Points, in no order, along strands that fork and pass close to each other.
In the rows, 128 means zero.
Two points are linked if the straight distance between their rows is under 81.1. Some points are linked to none.
j_928: [157 133 146  97 147 118 151 120 124 105 148 116 133 186 106  90 177  79
 117 154 129]
j_638: [116 150 158 125 119  88  87 126 128  82 140 137 139 163 131 122 153  51
 149 117 157]
j_63: [109 116 118 174 142 116 154 115 121 156 157 139 147 118 166 126 137 180
 112 140 125]
j_73: [123 107  95 144 120 119 113 153 137 127 101  90 103 129 129 175  62 167
 130 127 137]
j_173: [153 149 163  59 184 145 160 144 139 102 143 109 134 144  65  88 174  68
 133 121 147]
j_447: [155 135 144 164 157 153 175 112 142 138 120 138 144 108 158  72 134 195
 117 171 105]
j_804: [170 159 116 140 135 167 134 140 143 109  87 160  93 117 127 118 102 169
 140 152 104]
j_197: [116 116 110 164  95 101 111 138 119 118 129 116 110 162 131 144  79 128
 119 133 120]
j_572: [157 116 162 109 171 124 182 110 127 122 152 110 134 172 123  96 184 104
 109 159 138]
j_755: [119  81  98 136 143 134 145 129 161 124  75 110 127 103 178 172  52 242
 126 135  63]
j_57: [142 155 126 160 128 116 132 138 109 121 128 140 121 139 108 117 159  85
 142 141 122]
j_149: [122 120 110 154 130 111 130 128 122 162 158 137 157 129 136 135 179 109
 116 126 134]
j_581: [177 167 154  94 122 167 123 139 117  99  77 121  97 125 128 112 126 130
 159 110  81]
j_582: [146 153 156 108 125 109 113 160 110  89 148 135 121 144 105  98 142  72
 122 118 127]
j_944: [ 97  92 122 161 127 121 151 114 139 125 133  95 124 146 175 176  68 184
 110 133 110]
j_408: [121 138 140 138 127 146 154  82 141 131 147 145 129 139 128  99 149  90
 100 129 134]
j_123: [173 151 144 119 132 167 142 125 140 134 111 129 126 102 167 121 124 191
 131 127  72]
j_896: [ 82 130 128 134 119 138 146 107 139 166 155 137 161  96 141 120 134 137
  97 105 135]
j_463: [156 165 158 109 133 122 101 164 112 101 117 129 115 129  92  86 150  71
 162 127 138]
j_162: [109 155 164 117 102 101  73 135 125  96 109 135 135 127 100 130 134  61
 168 113 157]
j_759: [135 127 124 109 113 166 147 113 142 129  79 122 113  97 159 165  96 226
 140 107  63]
j_311: [143 129 109 175 123 111 124 127 125 116 132 129 104 152 154 136 101 131
 106 148 110]
j_692: [171 150 155 130 145 173 142 135 130 119 132 136 117 145 134 122 143 104
 151 140 160]
j_273: [ 71  97  87 165 115 113 126 122 137 162 177 118 141 126 141 139 119 148
 105 127 131]
j_205: [152 147 139 118 112 150 121 136 148 146 148 137 144 121 136 154 164 116
 148 131 140]
j_487: [147 124 114 152 117 116 109 118 107 122 144 143 127 166 143 107 114 103
  97 143 143]
j_224: [155 140 144 122 104 118 133 103 131 114 112 138 132 145 125 167 128 141
 132 145 136]
j_188: [138 115 142 112 176 137 124 102 127 100 146 137 140 157  77  91 171  29
 148 146 178]
j_379: [138 133 120 119  96 142  86 155 125 106  58 109  76 102 123 159  81 163
 175 103  98]
j_382: [118 164 151 104 125 159 160 109 143 150 121 151 141  94 143 135 133 174
 128 122 128]
j_848: [134 139 120 134 149 154 130 125 116 159 137 156 158  81 104 126 156 108
 115 129 151]
j_15: [ 85 119 131 152 106  70  67 137  91 103 132 124 120 147 107 109 130  54
 130 115 149]
j_622: [126 116 125  94 147  89 117 121 128 109 167 151 173 143 103 114 182  30
 126 121 146]
j_756: [163 171 143 125 150 165 172 105 147 116 109 135 105 143 114 102 137 125
 124 145 101]
j_765: [150 157 154 119  99 115  90 153 111 109  88 104 110 121 129 143  98 135
 136 113 118]
j_303: [159 167 183  93 125 125  81 158 127  75  95 112 114 133  91  87 149  83
 192 127 142]
j_50: [108 139 134 111 108 146 141 125 151 153 104 122 133 101 143 152 122 167
 118 105 114]
j_482: [121 139 140 127 105  99 127 140 112 129 146 122 128 143 151 142 133 120
 104 110 126]
j_985: [ 77 124 108 116  97 102 123 145 136 157 150 112 143 114  87 169 119 119
 125 100 135]
j_415: [127 136 164 111 130  96 107 116 101  85 139 153 142 159 104 112 157  33
 155 123 178]
j_121: [ 94  83 107 166 138 112 154 129 159 142 119 121 139 115 183 124  75 225
 108 152  96]
j_30: [ 98 136 116 123  90 123 133 130 133 147 120 110 129 104 110 155 134 136
 125  99 121]
j_789: [126 152 119 134 112 150  95 149 135 127 126 137 118 112 102 145 122 105
 170 114 143]
j_562: [ 98 120 116 159 116  86  78 141  97 131 132 124 119 126 101 130 105  91
 121 121 166]
j_401: [ 88 117  90 171 133 126 147 128 155 155 150 128 135 106 154 147 118 175
 112 123 120]
j_253: [166 146 137 121 167 170 165 139 135 146 147 135 127 121 129  81 176 151
 135 161 118]
j_3: [139 152 126  94 107 161 113 144 121 134 103 118  98  93 144 144 128 162
 151  86  82]
j_627: [116 153 147  99 117  70  91 169 112  99 149 136 152 128  86 107 152  57
 135 104 131]
j_42: [127 129 124 115 103 152 100 148 126 101  70  86  89 121 157 164  71 170
 161  85  81]
j_263: [ 93 117 119 135 123 109  94 120  90 129 148 156 143 116  86 119 133  44
 121 101 152]
j_305: [162 113 119 153 137 157 132 137 154 108  91 147 113 114 178 165  62 206
 134 136  81]
j_444: [141 111 126 127 177 135 129 116  93 144 182 154 147 135  91  92 171  66
 112 132 162]
j_745: [ 96  77 105 113 136 127 158 151 155 158 113  84 108 110 157 162  69 225
 133 128 101]
j_4: [ 80  73  93 118 106 107 128 136 148 153 150  73 121 136 112 156  89 153
 115 127 145]
j_899: [155 159 125 161 145 136 158 155 116 130 134 146 106 115 130 125 156 130
 130 136 115]
j_847: [121 121 108 144 107 134  94 133 148 127 121 114 122 112 128 162  84 151
 138 123 152]
j_728: [ 81 102 109 127 125 106 113 134 111 147 162 133 144 101  93 165 121  98
 125  86 154]
j_368: [119 118 124 112 108  90 114 123 115 123 167 145 152 155 111 128 173  62
 120 123 140]
j_104: [114 138 146 149 109 126 148 119 150 145 134 127 155 107 182 105 101 193
  87 144  86]
j_65: [154 159 106 136 120 165 102 148 140 123 102 154 103 106 113 122 106 138
 164 130 129]
j_114: [ 74  73  97 127 126 120 160 147 158 149 142  53 115 140 139 153  79 162
 127 127 120]
j_226: [114 103 133 139 141 132 149  85 111 158 184 165 177 136 151  93 179 117
  93 144 145]
j_83: [ 96  87 101 118 108  95  96 100 117 133 164 142 162 156 133 135 181  58
 118 103 145]
j_722: [141 168 137 130 122 128  75 180 107 110 119 130 116 118 101 120 136 103
 169 107 133]
j_942: [ 83 104  98 136  96  98 126 109 146 154 164 106 142 142 138 151 133 112
 105 114 112]
j_608: [119 131  96 156 112 139 104 134 135 147 149 135 129 116 124 137 115 114
 135 132 146]
j_271: [135 115 148 120 148 143 164  87 129 150 163 153 170 133 129 108 188 119
 121 156 155]
j_119: [144 133 123 140 149 148 143 116 124 161 129 158 157  89 121 119 161 161
 120 151 145]
j_655: [133  79 121 100 190 114 138  97 100 113 173 154 162 171  89  81 201  18
 114 126 139]
j_912: [119 134 120 111 117 160 134 124 145 148  89 112 112  85 153 151 118 203
 153  89  93]
j_767: [142 133 120 146 139 160 125 127 143 149 117 149 135 106 171 146 112 176
 129 146 142]
j_872: [ 93  97 111 170 131 119 126 105 110 162 166 143 154 130 181  95 149 156
  93 132 142]
j_443: [173 132 148 125 162 168 170 128 139 127 102 144 124 104 173  99 116 202
 115 154  83]
j_307: [107 107 117 118 113 135 124 140 134 121  74  77  91 119 141 174  61 177
 148  96 115]
j_933: [142 160 144 146 130 158 163  89 136 134 119 137 118 126 123 110 129 133
 105 146 125]
j_873: [ 94 127 132 147 109 132 149  85 136 148 164 146 141 145 153 115 133 123
  89 123 123]
j_229: [147 118  98 152 132 131 129 111 111 149 154 153 137 132 118  89 139 112
  89 161 139]
j_579: [127  99 122 119 170 137 146  99 107 119 170 156 139 164  90  83 186  46
 126 144 156]
j_676: [148 138 120 143 133 119 133 137 109 140 124 140 125 117 119 127 113 162
  84 143 140]
j_374: [175 139 138 133 107 115 106 127 121 104 119 139 124 154 110 138 118 115
 145 157 142]
j_327: [ 66  67  84 142 116 103 138 111 132 163 160 112 123 141 139 154  99 169
 105 143 130]
j_565: [134 155 153  87  98 110 105 154 127 117 100 108 124 119 121 156 134 111
 146  92 140]
j_223: [ 89  88 119 156 105 105 131 116 127 111 135 105 104 162 144 167  74 145
 112 126 125]
j_242: [147 155 166 128 116 120  93 131 111  80  95 140 114 149 101 127 118 103
 170 150 148]
j_862: [157 131 112 133 110 120 120 152 126 117  71 101 103 116 143 157  80 189
 114 128  78]
j_505: [124 138 146 151 126 130 159 113 134 143 159 150 154 125 170 115 132 178
 102 158 102]
j_185: [117 102  99 117 127 160 137 124 153 125  67 118 108  90 156 158  63 231
 138 124  54]
j_411: [166 143 128 141 156 142 157 141 112 140 152 129 123 135 125  94 171 123
 112 155 111]
j_491: [116 119 116 153 129 128 149 143 157 145 124 139 140  93 166 118  91 223
 105 142  94]
j_39: [104 135 116 115  97 131 120 132 141 134  81  85 102 115 135 182  86 140
 146  84 129]
j_762: [174 146 107 158 137 142 130 132 120 121 106 162 105 124 121 123 105 168
 111 166 125]
j_168: [171 156 126 118 152 175 151 138 141 155 110 155 141  99 124  97 156 167
 135 152 120]
j_334: [ 82 112 121 115  88  81  93 139 134 128 132  98 137 139  97 160 124  99
 131 106 146]
j_808: [124 133 151 141 149 139 178  81 131 142 168 159 151 140 152  94 149 162
 103 172 119]
j_841: [168 144 141 121 119 124 115 140 112 109  61 109 106 128 152 152 103 160
 133 126  96]
j_875: [166 167 144  93 125 175 137 126 134 128  85 116 104  97 156 112 140 162
 139 102  84]
j_764: [169 153 169  62 163 144 147 136 130  93 105 105 107 153  81  83 156  81
 151 122 142]
j_139: [116 132 129 128  85  93  95 134 119 119 145 137 138 147  95 157 146  89
 144 127 140]
j_262: [164 147 142 110 120 105 135 141 129 115 144 120 143 150 120 103 160  91
  96 141 122]
j_314: [130 123  88 149 135 132 131 147 140 128  73 114 101  94 147 144  82 197
 115 134  97]
j_45: [113 106 117  93 165  87 115  98 107  92 152 158 164 166  85  85 187   4
 134 118 142]
j_79: [112 126 127 132 134 122 113 117 113 141 149 151 157 105  94 140 140  79
 126 115 160]
j_129: [139 162 145 105 133 159 158 121 122 129 118 157 114  97 114 139 137 142
 147 104 129]
j_421: [153 139 143 101 159 146 147 125 139 138 144 135 142 123  95  98 164  86
 126 142 151]
j_218: [ 70  79 108 150 142 114 159 127 150 163 144 105 135 109 163 136  83 226
 121 145 140]
j_556: [118 102 103 147 127 131 113  81  95 154 158 160 146 147 133  93 164  95
  85 139 136]
j_233: [110 128  93 141 139 150 147 145 149 146  90 138 113  69 158 126  83 232
 119 121  99]
j_801: [100 125 136 108 120  61  73 137 100  95 139 149 169 134  84 118 174  33
 149 110 149]
j_44: [ 97 151 143 119 112 114  99 148 124 115  90  95 105 115 120 173 119 119
 155  78 151]
j_278: [111  94 110 129 165 118 113 112  84 152 180 172 164 124 114 113 174  48
 104 108 150]
j_625: [ 99  88  89 159 113 105  99 105  96 155 155 141 132 154 140 130 140  99
  85 131 142]
j_10: [187 150 150 107 135 135 138 128 126 137 107 122 139 124 150 123 151 138
 109 140 131]
j_552: [ 95  94 113 107 112 116 154 149 157 159 131  79 121 122 141 180 102 189
 144 112 116]
j_699: [155 121 145 133 147 151 187  84 135 139 155 132 136 162 148  91 143 125
  99 177 114]
j_255: [ 93  93  90 140 106 104  78 110 108 129 150 125 144 165 132 124 141  70
 104 110 139]
j_436: [167 139 134 144 142 158 128 117 124 108 143 141 114 164 140 100 111  93
 116 158 153]
j_810: [175 157 165  92 153 137 163 145 126 103 109 116 100 146 111 103 161 103
 134 120 129]
j_826: [ 74  93  94 153 114 118 108 153 140 137 110  74  95 130 103 154  62 124
 164 123 159]
j_338: [166 166 183 101 126 132 107 134 129  75  79 124  96 153 115 112 137 103
 178 132 128]
j_259: [151 136 167 104 162 123 120 126 116  83 130 129 125 163  92  94 164  43
 166 139 175]
j_548: [165 175 149 119 128 153 147 136 137 107 101 121  98 129 115 113 139 114
 144 119  99]
j_844: [ 83 133 169 129 101  60  67 143 104  97 132 135 130 133  88 129 123  75
 153 115 159]
j_775: [ 79  71  85 128 160 140 166 152 175 159 102  79 109  92 166 129  63 229
 139 136 121]
j_110: [187 160 145 110 150 166 108 131 123 116  98 127 115 121 115 108 139 104
 164 134 160]
j_8: [134 126 136 139 111 107 147 122 125 133 137 139 123 144 136 182 124 172
 125 143 127]
j_958: [ 71  88 111 115 115 110 124 147 131 137 134  69 108 133  99 167  79 132
 142 106 161]
j_494: [162 123 146 118 133 144 133 120 134 139 170 148 155 146 147 135 167 130
 124 149 142]
j_800: [128 116 128 151 124 152 142 121 149 125 121 126 116 123 175 170  61 192
 116 137 109]
j_130: [142 149 148  91 121 135 127 144 143 123 154 145 163 122 125 145 167  87
 142 102 145]

Follow the links from the first point to the second, and from the first to the third. Name the last point that the two ways share.
j_759; j_625; j_162: j_368
j_494; j_810; j_848: j_985
j_745; j_379; j_218: j_491
j_548; j_110; j_259: j_368
j_755; j_168; j_255: j_985
j_218; j_114; j_572: j_491
j_444; j_933; j_443: j_875

A fork is a point with three links, a tip a point with one. Leave the first point through the second and follow the links. Name the first fork or tip that comes.
j_307; j_39: j_491
j_562; j_15: j_579
j_579; j_188: j_562
